A landscape with many peaks, sampled at points; each row gives a point and its height.
A climber steps from a point to the highest of its 2 nearest points, and stops where none of them is higher. Distance is the straight distance between rows; heights are no part of it.
K410: [ -6   4  -5  -3  25  -9  -2   8 -17  20  -2  14  18   8  -9 -26  22  -4
 -13   6  -8  11 -21   8]  height 615
K875: [  5  -2   2 -11 -24   4   3  -6 -20  -5   9 -15   1 -13  -4   8  -5  11
  -8  12 -13  -2   6  -2]  height 447
K663: [ -8  -2   4   7  -6  -3   3 -11  -4 -34   4   2 -25  11  10   4  -9  21
  -8   9   2   2  -5 -10]  height 634
K514: [  8 -14 -20 -25   2   5   0  -3  25  20  18  -3  20   1  -6  13 -10 -12
  26  -9  -1  -3   0   9]  height 283
K114: [ -7  -2   1  13  -3 -19   2   1   4 -11 -17  20 -14  12  24 -11   5  10
 -10   6   4 -16  -4   9]  height 409
K989: [-14   2  17 -22  17 -13  -6  -1 -18 -12 -26   2   3  12   9   7  19 -15
  -3  17   7  15 -10  10]  height 277
K790: [ -4  14  20  -1  19  -8 -15  -6  -3 -17 -15   4  10   6  -6 -13   6 -22
   2  23 -19  19  -3   2]  height 186
K51: [ -2  -1  -6  -8  -4  -4   9  11 -18 -14  -6 -10   4  -4 -10  13 -15   8
  -5 -26 -13   0  -9  14]  height 57
K145: [ -3   8   6   5  -5   6  -5   1 -14 -25   3   0  -1   5   6 -10 -21   1
  -3   7  -5   0  -2   7]  height 54
K100: [ -2   7   1 -12  13 -16  -4  10 -11  10  -5  -7  -8   0   2  13  19  -1
   5  -5  -3   0   4  -5]  height 618
K109: [ -6  10  -3   8   3   1   4   8   2   8  17 -12   3  -3   0  14 -11  11
  -2 -31  -6   1 -16  -4]  height 131
K900: [  1  -3  -8  -8  -4  10   8  -4  12  13  31 -16   5 -12 -19  20 -11  17
  10 -21   3  17  -9  -4]  height 180
K922: [  7   1   5  10 -20   9   2 -18  -4  -6  21  -7  -5  -2   7   9 -15  11
 -12   5  -2 -19  -2 -20]  height 311
K903: [ 11  -7  -5   2  -3   6   1 -11   3 -25   3   2 -25   3   7  12  -6  12
  -6  -3  -2  -3  -1  -6]  height 516
K976: [ 11   3  -7 -16 -21   4   1 -10  10  16   5  -5   8 -21 -18  22 -16  16
   0 -10  -7   3   0  -7]  height 440
K762: [ -2  -6  -3  -6   4   4   9  15  -3   7  31 -18   4  -7 -20   2  -7  15
  13 -15   0  20  -1  10]  height 259
K358: [ 26 -16   1  10   3   3 -11 -11  16   7  -2  10 -24  10  -3  -4  19   4
   7   8  -4  -6  13  -9]  height 99
K552: [  2  -5  -2  -7 -16  15   2 -11  16  12  37 -13  15 -14 -17  14 -17   3
  16  -7   8   1   1  -6]  height 172
K287: [ -4  11   5  17  -8  16   3  -2   3 -10  21 -11   7   4   1   3 -22  -3
  -3 -16   9 -15  -4 -11]  height 224
K562: [ -5   7   1  -7 -26  -4   3 -12 -14  -9  18 -16  -2  -5   8  10 -13  10
 -10  15 -13 -11   1 -19]  height 375
K897: [ -3   8   6   3  -8  17  -3  -3 -21 -10  23 -11  13   5  -3 -17 -24  -7
   0  11   2   4  -2   3]  height 82
K278: [ -1  -2   6  14   3  10  -4  13  -4   2   0  -2  20  -2   3 -22   0 -21
   6   2   0   0  -2  22]  height 394
K369: [ -5   8   1   5  24  -6  -4  15  -9  23   7   0  15  10  -6 -22  16  -2
  -5   5  -4   7 -11   5]  height 522
K105: [ 18 -14  -1   8 -16  20   4 -16  23   7  23   1  -5   0 -10   5 -12   7
  -4  -2  10 -12   8 -24]  height 3
K534: [ 19 -10 -14 -20  -4   8  -7   4  15  12   5  -6   8  -9  -9   9   0 -16
  17  -3 -14  -4   8  12]  height 369
K723: [ 15  -8  -7 -18 -25  12   1 -10   0   4  10 -10   1 -18 -12  15 -11  11
  -6   4  -9  -1   6   0]  height 527
K339: [ -1  -1   8   2  14  -3   0  -1   2 -20 -12   0 -13   8  16   2   7 -14
   0   6  23   7  12   0]  height 345
K711: [-12   2  -1   3   0 -18   5   1   3 -23 -21  17 -14  12  17  -6  -1   4
 -10  13   3   0  -2  12]  height 517
K214: [-11   4  -3  -6  18 -24   6  15 -21  14 -14  -1   6   7 -14  -7  17  10
 -10  -6 -11   9  -5   3]  height 587
K585: [  7   4  -7  -8   2  -1  -1   3   2  10  -5  -4  -5  -7   8  14   8  -9
   7 -11   3  -8   6  -6]  height 510
K811: [  4  -7  10   6 -11  18  -1  -5 -18  -7  18 -15  11  -3  -4 -21  -9  -6
  -4  28  -2  15   4   4]  height 108
K298: [ 13   4 -15 -18  -6  -9  -1  -6  14  27  -4   0   5 -11 -15  30 -11   9
   3 -19 -12   4  -2 -11]  height 358
K113: [ -3 -16 -17 -10   7   9  10   3  14  15  23  -4  13  -5  -1  12   3 -12
  29 -18  11   3   4   6]  height 200
K674: [-12  10   2  -9  13 -27   2  14 -15   8 -12  -5  -7   6  -9   8  22   7
  -2  -1 -14   3   0  -7]  height 519
K637: [-16  16   7  -7   1  -5   0   2  -7   2 -17   4  -6   8  20   4  17  -2
   0  -1  20  -9  -2  -6]  height 223
K705: [  0   1   4   0  10  -3   0  20  -2  15  19 -15   7  -5 -17  -6   6   5
   8  -6  -9  13   1  10]  height 341
K79: [-10  24   4  14  -2   5   1   3  -2   1  16 -11   8   4  -2  -1 -19   6
   0 -17   2  -7  -5  -9]  height 185
K772: [ -9   7  -7   3   1  -5   3   9  -9  -9 -15   5   9   2  13  -5  -8  -2
  -8 -17   6  -1  -5  17]  height 105
K460: [-16  10  -1   5  -2  -3  -2 -13  -6 -27  -2  22 -12  14   1 -18 -17  10
  -8  29   6   8  -2  -2]  height 619
K462: [ 20 -10   5   5  -6   8  -5 -16   7  -4  11   3 -28   5  -8   0   9  14
   4  14  -4  -3  13 -16]  height 65
K464: [-20  14  10 -11   5  -5  -2   4 -16  21 -11  -1  -5   9  10  -1  23   9
   0  -6  19  -6  -9 -13]  height 157
K284: [  3   4   6  12   3  -6  -1  -1   9  -2 -19   1 -13  -4   7  -5  27  -1
  -1  15   1  -1  18 -11]  height 175
K429: [-21  -1   4  -6   5 -28   2  -2   2 -27 -28  26  -8  15   9  -3  -3  -6
 -11  23  -6  10  -8  17]  height 410
K597: [ 16 -10   2  14 -11  15   3 -12  14   3  12   3 -19  -3  -7  -4   0  13
  -1   4  10  -8  17 -25]  height 33
K106: [ 16 -17  11  20  -9  13   0   5  14   9   3   1   6 -15   0 -15  11  -5
   1   8  -5 -11   5  10]  height 398
K440: [  2  -8 -11   1 -11  14   8 -16  36  16  19   3  18 -10 -12  18 -22  -2
  20 -12  14   3   0 -10]  height 249
K282: [ -5 -10  -6  -8  -2  -2   5  13 -15   0 -15   1   9  -4  15   3   5  -7
  -4 -18  10  -7  -7  17]  height 146
K11: [-13  22   4   5   2 -10  -3   3   0   1 -21  -2  -6  -3   0  -6  20   2
   3  11  -4   4  16 -11]  height 220
K539: [ -5   6  -4  -4   3  -9   5  12 -15  -3  11 -13   5   2 -13  11 -12  16
  -8 -25 -18  -1 -15   8]  height 84
K661: [ -3  -9  -6   1   1   6   7  12   1   8  13  -9   9 -12   4   1  -3  -8
  16 -21   7   1  -1  13]  height 256
K810: [  5 -19 -16 -30 -10  -3   1   1  -6  30 -21   1   9  -8  -5  17  12  -7
  -1 -13  -1 -13  -5   4]  height 226
K747: [  7  -6  22   6   1  14  -8  -5 -10 -21   1  -9   2  -3  -7 -15  -3  -5
  -2  29 -11  17   1   4]  height 137
K422: [  1  -5 -21  -4  -6   7   8 -10  30  23   3   2  14 -15  -7  24 -12   4
  17 -19  11  14  -3  -9]  height 338
K56: [ 13 -13   5  10   6   4  -3  -9  12   6 -15   9 -17   2  10  -6  34  -4
  -2  13   8  -6  11 -10]  height 138
K641: [ -6   3  15  -5  18  -7  -9   5 -13 -11 -19  -2  10   6   3  -6  12 -20
   1   8  -6  17  -4  14]  height 225
K825: [  8  -2 -17 -23  -2 -14   3  -3   5  33 -15   2   6  -7  -9  25   7   3
   2 -18  -3  -1   0 -11]  height 292
K157: [  1   9   5   8  19  -3  -2  20  -6  19  20  -8   9   7 -13 -18   1   1
   4   3  -8   6  -4   3]  height 424
K451: [ 12  -4   5  15  -4  -5  -3  -2  13   3  -3  13 -16  -2  16  -1   6   7
  -3   4  -2 -28   7  -9]  height 242
K726: [ -2  -3   1  19  -6  -7   0   4   5  -1 -15  13  -7  -2  18 -13   0  13
 -12  -3   1 -18   0   5]  height 323
K788: [  7  -2 -14  -9  -5   1   4  -1  -5 -16  -5  -7  -4  -8  -4  28 -10   2
  -4 -29 -10  -2  -8   6]  height 34
K828: [  3 -18 -10 -19  -8  -2   4   6 -13  16 -19   2  10 -10   4  14   9  -8
  -2 -20   2 -16  -7  12]  height 190
K656: [  9 -10 -26  -9  -9  14   6 -10  25   3  -5  -1   4 -11  -2  22 -15   5
   3 -23  -1   9  -4  -4]  height 450
K292: [-18  28  -3   3  13 -14  -5   4  -9   2 -10   9  -1  12  -1 -14   8  -2
   2  10  -1  10   3  -3]  height 285
K27: [-15   5   4   7 -11  -4   1 -13  -7 -30  10   3 -22  17   9 -10 -16  13
 -11  22   4   0  -3 -15]  height 780
K139: [  3  -8  18  17  16   1  -7  -1   6 -23  -2   8 -15  15   8 -14  -1  -7
  -2  12  12   6   8   3]  height 420
K301: [-10  18   5  19  -1   9   0   3   2  -4  -4   3  -1   3  -2 -22  -4   0
  -2   4  12  -1  15  -8]  height 416
K42: [-15  23   1  14  10   2  -4   5  -5   7  -2   7   7   8  -1 -22   2  -9
   4   2  10   6   5  -2]  height 348
K354: [-23   6   7 -15  10 -25  -4  -1  -8 -17 -32  16   2  14   2   3   4 -17
  -7  21  -7  11  -7  16]  height 344
K859: [ 18 -15  -1  14  -8   4   1  -5  21  23  -2  13  -5 -10   9   0   1   3
   2  -2   8 -19  11  -9]  height 253
K933: [  3   4  23   4  10   4 -13  -7  -3 -24 -10  -1   4   0  -6 -14   0 -15
  -1  26 -21  16  -3   2]  height 162
K228: [-12   2  -5  -9  30 -22   4   9 -24   9 -12  15  10  14 -14 -14  17   1
 -19   9  -9   9 -19   9]  height 707
K344: [ -4   0   6  -7   3   1   0  -5  -3  -6 -12   2 -13   6  23   6  18 -10
  -3   2  27 -13   4  -7]  height 282
K26: [ -5  11   9  18   6   5  -2  -6   3 -21  -5  11 -10  12   1 -21  -6   2
  -4  20  10   5  11  -4]  height 505
K861: [ 18  -8  -6  -8   0   6  -4   3   9   2  -6  -4  -4 -10   0   7  10 -13
   8   1  -7  -3  14   5]  height 435
K798: [ 12 -20  -2  12  -8  11   2   0  19  21  -2   7   3 -16   6  -9  15  -7
   6   6   7 -13  10   2]  height 322
K311: [  8   5  11  18 -11  11  -1  -6   5 -11  18  -3  -6   4   4   1 -18  -2
  -3   0   5 -24   2 -15]  height 266
K760: [ -9  -1  -2   4  10   3   0  19 -10   7   9  -5  16   1   7 -13  -1 -17
  12 -13   9   5  -6  19]  height 325
K689: [ 18  -8 -17  -5  -6  11   2 -11  17  -4   0   0 -11  -4   3  15 -12   5
  -3 -10  -2  -2   3  -7]  height 554
K785: [ 11 -14   8  12  -6  10  -3   9  -1  -7  -5  -1   6 -11   1 -18   5  -3
  -3   8  -8   0  -1  19]  height 484
K570: [-12  16  -2   1   5  -6  -3   8 -11 -17  -7   6   5   6   6  -6 -15  -5
  -1  -4  -3   1  -5  14]  height 76

Where does a climber stop that starts at each point below?
K900 => K228
K51 => K723
K772 => K723
K552 => K689
K597 => K26
K145 => K711
K637 => K26
K11 => K26
K113 => K100
K311 => K723
